A landscape with many peaks, sampled at points; each row gives a point and its height.
A climber steps from a point to whichever of its 2 nearest points has the largest rise for the distance, and stops where none of them is higher. Distance is the straight distance between rows; heights are no part of it.
<461>: [  2  25  15 -22   9 -32   9  -7  -2  12 -22  20   7   0 -14  13 -17  10
 -11 -18  10]  (h 533)
<936>: [-12 -35 -11  11   7 -21   4  12  20   5   5   1 -15   6  20  10  -5   5
   5  27  11]  (h 116)
<648>: [ 16  27 -13 -22 -10 -22   0 -20 -11  11 -41  15   9   0 -18  -7 -18 -13
   5 -20 -14]  (h 478)
<745>: [ -7  35  15 -12  19 -16   9   0  -5  -1 -17   4 -14  13 -21  26 -15  28
  -2   8  -2]  (h 522)
<683>: [  4  -1  -2 -10  12 -30   2  18   3  -1   5  27  -2  -9  -2  15  22 -17
 -11   0  -4]  (h 87)
<805>: [  0 -40  -5  23   3   6 -11  14  34  -5  26 -45  20  18  26  -3  -8 -10
   9   0  25]  (h 372)
<345>: [-15  -1   3   3   6  -8   9  -3   4   2  -5   8 -26   0  10  12  -4  18
  -2  24   0]  (h 140)
<716>: [ 30  41   9 -36   4 -23  10   4 -27  -1 -17  -9  10  18 -41   5 -45  13
   6 -33  -2]  (h 388)
<902>: [-15 -29  -3  23  -8  22   0  -7  12   5  19 -15   6  -6  19  -8  -6  -3
   8   1  22]  (h 408)
<958>: [-11  -1  -1  14  -7  24  10 -19  -2  14   2  -8 -31 -10  10 -16  -5  20
  13  10   2]  (h 191)
<517>: [  1   3  11  -2   9 -27  -1  -4  23   7 -24  17  12 -15   5  11   8  12
  -6   6  26]  (h 384)
<955>: [ -3  29  -6   5   1   6   5 -17  -1  13 -29   6 -15 -10   6 -14  12  24
  -6  13  18]  (h 313)
<485>: [ -7  -6  12 -15  15 -39   6  11  23   7  -7  19  -5   3   0  29  -4   9
  -7  14  20]  (h 680)
<698>: [  7   1   2  17  -3   2   3  24  -6 -18  18  -1 -30   1   0  -8  20   1
   4   6 -29]  (h 511)
<891>: [ 14  50 -12 -27   2   2  -4 -32 -14   0 -36   6 -15  24 -24 -13 -22   8
  21  -3 -30]  (h 325)
<32>: [ -1 -20  -2   8  -7  20  -4  14  -8  -8  33 -16   3   1  12  -5   0 -24
  -8 -17 -18]  (h 497)
<564>: [ -2 -12   2 -13   7 -14  -4 -11   1  12 -13  31  13 -16   4  11   2 -21
  -9  -8   0]  (h 746)
<354>: [ -3 -20   5  16   7  25  -2   4  -9 -10  31 -33  -3  10  19  -3  -6 -20
   2 -27 -16]  (h 474)
<503>: [  0   3   5  22  -8  19   8   9   0  -9  26  -8 -26  -3  -1 -17  21   2
   9   1 -16]  (h 578)
<320>: [ -1   0  -1  -5 -10   7 -11 -29   2  12 -24  24  24 -27   7  -6   4  -4
  -4  -5  10]  (h 292)
<788>: [-10  -5  -9  -8 -14  12  -8 -37  -8  18 -16  18  12 -13   4 -11  -2  -5
   2  -4  -1]  (h 428)
<569>: [ -5  -6  -2  10 -19  35  -5  15 -15 -18  16 -13  12 -14 -14 -10   5 -22
  -3 -15  -6]  (h 572)
<866>: [-11 -28   4   8   3  29 -17   5   0 -11  33 -22  28  21  16   4 -19 -23
  -7 -29  12]  (h 355)
<796>: [ -7  -2   2  -7   8 -34   9   9  22   1 -11   6 -11  12  -3  18   1  20
  -5  33  20]  (h 614)
<740>: [ -8 -32  -8  -6   4  -3  -5  -9 -15   9  18  13  -5  -3  15   8 -10 -12
  -3  -2 -14]  (h 452)
<714>: [  1  25   5  -7   2   3   6  -6 -22 -10 -15  18 -29   3 -16  -5 -11  12
  15   1 -32]  (h 699)
<313>: [  5 -27  -4  18  -4 -10   3  12  17  -1  35 -28 -12  23  16 -12  21   1
   5  11  -6]  (h 424)
<152>: [ -1 -31   0  10  -4  -8  -9   4  31   0   0  -2  16  -7  15   1  20   0
   6  23  18]  (h 324)
<949>: [ 35  56   2 -36  17 -10   8   4 -36   0 -16 -25  20  31 -38  -7 -45  13
   7 -25  -8]  (h 361)
<750>: [  2 -14  12  -2   0  14 -16   0  14  -5  -3  22  32 -21   8  11  17 -15
  -4   3  10]  (h 579)
<411>: [-11 -20  -5  -5  -1  -1   4 -19 -11  10  11  15 -25   2  10   0 -14  -2
   7  -2 -28]  (h 397)
<493>: [  3  35  19 -37  18 -21   9 -22  -9  22 -12 -14  19  19 -10  19 -42  25
  -4 -14  19]  (h 317)
<93>: [-15  -9  -8   0  -9   9   7 -30  -4  16 -10   9 -19  -7  13  -5 -14  16
   4  12   1]  (h 242)
<911>: [-13  18  -3  -1   4  -3   6 -21   3  13 -32   5  -7  -7  11  -4 -10  24
  -2  16  23]  (h 262)
<237>: [ -1  21 -15 -14 -17  -4  -9 -30 -14  15 -25  16   6  -7  -8  -6  -7 -14
   4 -10 -15]  (h 697)
<876>: [  2  23  -9  16  -9  22   2   1 -11   1  -7   1 -18 -20 -10 -18  22   8
   1   2  -6]  (h 268)
<424>: [  3   9   0 -10   6 -22   7   8 -17 -13 -17  20 -10 -14 -17   8  -5 -15
  -5 -11 -15]  (h 54)
<36>: [  1  44  -1   5   9   3   5   6  -7  -5 -23   7 -23   5 -17  -2  13  35
  -4  11  -4]  (h 425)
<95>: [  8  38  11 -31   8 -27  10  -9 -15   7 -22   8   4  10 -28  13 -27  14
  -5 -19  -4]  (h 473)
<690>: [ -6 -25  -4   1   9 -20   5  15  13   0  14   7 -18   5  17  13  10   2
  -8  23  -1]  (h 124)
<786>: [  1  35  -4   6   3  -5   3  -1   4   6 -24   4 -13   0  -4  -5  19  34
  -8  22  16]  (h 370)
<192>: [  2 -25  -8  10 -10 -22  -2  16  19   2  25 -16  -5  17  11  -4  32   1
   5  31  -7]  (h 404)
<814>: [  3 -20  -7 -10  10 -14  -7  23  -2  -2  13  15  -1  -7   8  11  14 -23
 -15   4  -5]  (h 103)
<847>: [-11 -36  -6  29  -5  13  -2   7  26  -1  24 -34   8  -1  23  -7 -11  -4
   7   7  23]  (h 385)
<804>: [  2 -33  -7   0   8 -12  -8  20  13  -2  24   0  -3   5  25  13  14 -14
 -10   7   1]  (h 115)
<365>: [  4 -11  -3  13 -16  -2 -11  17  16  -8  16  -5  21  -3  -2  -3  43  -5
   0  18   6]  (h 427)
<288>: [-12  -1   2  12  -1  10  10  -4   7   3   2   0 -30  -3   7  -7   6  23
   6  19  -1]  (h 159)
<808>: [ -1  17  -6  13 -18  40   2   0 -10  -1   1  -6  -2 -23 -12 -23  18  -2
   2  -4   6]  (h 216)
<741>: [ 12  -6 -11  23 -20   5  -1  17   5 -12  21 -11   6   2  -9 -12  42  -3
   1  14  -9]  (h 477)
<578>: [ 29  56  13 -31  19  -3   1   6 -30   5  -4 -30  26  25 -30  -8 -38  22
  -7 -22   6]  (h 344)
<206>: [  6   9   0   8   2  -4  11  29 -12 -20   3  14 -29  -1 -15  -1  10  -1
   5   8 -32]  (h 450)
<779>: [-11 -14   7  25   1  28   6 -13  -6   0  29 -26 -15   3  17  -9  -6 -12
   6 -19 -18]  (h 458)
<472>: [ -5   2  -2   8 -13  19  -6  -6   7   2 -10   5  14 -22   6  -8  23   2
  -2   6  19]  (h 289)
<806>: [  3  -5 -13  -2 -19   5  -3  -6 -21  -7 -20  11   5 -17 -19  -5  -5 -31
   9 -13 -22]  (h 515)
<829>: [  0  12   2   1   1  14  10  -7 -14  -6  -2  12 -33  -2  -3 -10  -1  16
  13   2 -30]  (h 520)
<368>: [  7 -33   6   8 -18   5 -15  13  30  -3  24 -31  33  22   7 -11  28  -6
  12  16  21]  (h 330)
<752>: [ -1 -17  -1   4  -7  25  -9  26  -4 -19  29 -18  18   8   4  -9   2 -27
  -7 -15  -2]  (h 524)
<856>: [ -5  14  15 -22  16 -39  10  -3  12  13  -4  21   1   1 -10  28 -13   5
 -14 -10  14]  (h 598)
<686>: [-15 -14 -11   6 -15  17  -3 -29  -3  17  -6   2   0 -20  11 -10  -7   6
   8   3  13]  (h 307)
<657>: [  1 -13  -7 -13  -8  -8  -6  -7 -17   1 -13  28  13 -18  -7   6  -5 -35
  -1 -18 -15]  (h 479)
<735>: [ -7 -30  -4  -6   9 -14  -3 -10   4   6   1  24   2 -10  19  19  -4 -13
  -5   1   7]  (h 532)
<573>: [ -9  19  12  -5  16 -29  13   5   8  -1 -10   6 -16  11 -16  29  -4  27
  -8  22   9]  (h 563)
<203>: [  1  48   6  -5  21 -10  11  -4  -5  -2 -25   7 -22  10 -19   4  -5  33
  -6  11   1]  (h 475)
<593>: [ -6   2  -3 -11  -1 -12   4  -3 -23  -1  -7  25 -15  -4 -11  10  -9 -16
  -1  -4 -29]  (h 39)
<310>: [ 17  42   7 -25   7 -23   9   0 -26  -2 -28   9  -5   7 -39   6 -29   4
   5 -25 -14]  (h 431)
<926>: [  0 -11   2   9   0 -10  -5  -5  30   5 -20  11  16 -18  15   6   9   8
   3  24  29]  (h 322)
<644>: [ -1  24  15 -10  12 -27   4 -15   7  19 -30  17   8  -8  -5   4  -5  16
 -12  -5  21]  (h 462)
<402>: [-11  -9   9   9   0  16   8 -11 -10   2  17   5 -29   0  11  -7  -5  -2
   8  -2 -28]  (h 419)
<349>: [ -1   2   6   1  -3  22 -13 -12   7   0 -21  16  29 -27   2  -3  16  -4
   0  -3  16]  (h 380)
<173>: [  5  34 -11   1   2  15   5  -2 -22  -4 -23  14 -18 -16 -20 -18   6   2
   2  -1 -14]  (h 369)
<178>: [  4 -35  -5  18   7   1  -5  11  14  -4  33 -40  -6  20  29  -1   4  -5
   0  -1  -3]  (h 442)
<845>: [ -3 -50 -10  15   8  -7  -1   9  22   4  13  -8  -7   3  30   1 -12  -1
   5  21  13]  (h 110)
<718>: [ 18  41 -16 -23  -7  -7   1 -27 -17  -1 -45  10  -4  13 -20 -16 -17  -4
  12 -14 -26]  (h 383)
<704>: [-16 -22   2  26  -3  23  10 -13   7   7  24 -25 -13  -1  17  -8 -10  -1
  12  -4   2]  (h 436)
<194>: [ -6 -29  -3  14  13  14  -8  13   9  -4  35 -47   3  20  24   5  -3 -14
  -7 -20   2]  (h 457)
<892>: [  3 -31   2  -2   7  27 -22  22  10 -16  33 -20  38  27  26  11 -10 -18
 -10 -22  23]  (h 367)
<126>: [  8 -31   4   3  -9   2 -19  13  28 -11   9  -5  38   3   7   0  33 -10
   5  23  16]  (h 371)
<695>: [ -3 -30   6   3  -4  15 -14   8   4 -10  15   9  33  -9  15   7  14 -17
  -7   3   8]  (h 445)
<668>: [ -3 -17   1  19 -16  16  -6  14  21  -7  33 -32  17  14  10  -8  23 -10
   2  -2  14]  (h 310)
<223>: [  8  15   1  -7   9 -29  11  22  -6  -8 -16  27  -3 -11 -21  13   7  -7
 -11  -2  -4]  (h 68)
<286>: [ 14  48  19 -32  17 -16   4 -11 -17  15  -4 -23  22  19 -18   8 -40  28
 -12 -18  11]  (h 328)
<22>: [  5  -1  -1  28 -16  16   4  20   8 -14  26 -25  -7   2  -9 -16  30  -3
   2  -3  -9]  (h 521)
<398>: [  7  33   1  -7   5  -6   7   5 -23  -8 -29  19 -25  -2 -28  -4  -6  10
   3   3 -21]  (h 516)
<134>: [  4  -8  -9   5 -23  23  -4   4 -23 -10   1   0   6 -15 -14 -14   0 -27
   3 -12 -16]  (h 678)
<496>: [ -9  -3  -1  13 -16  38  -5   2   7   1  15  -8  14 -15   0 -12  16  -1
   0  -1  14]  (h 237)
<539>: [  1 -41   4  -4   2  25 -20   9  11 -16  30  -1  35   3  28  12   0 -20
  -4  -5  20]  (h 395)

Two climbers start at each pair of points below. Name the first point that both come to, or write -.
<286> / <203> | <485>
<493> / <955> | <485>
<192> / <902> | <354>
<847> / <805> | <354>

Call two points neighbours if one is among the 2 nearest of the other. Go from one point of each pair to the other, from neighbour to neighbour, staying as high as possible. Name the lowest point that can't be avoided.
<503> / <485> | <926>
<714> / <134> | <411>
<714> / <503> | <206>
<564> / <134> | <657>
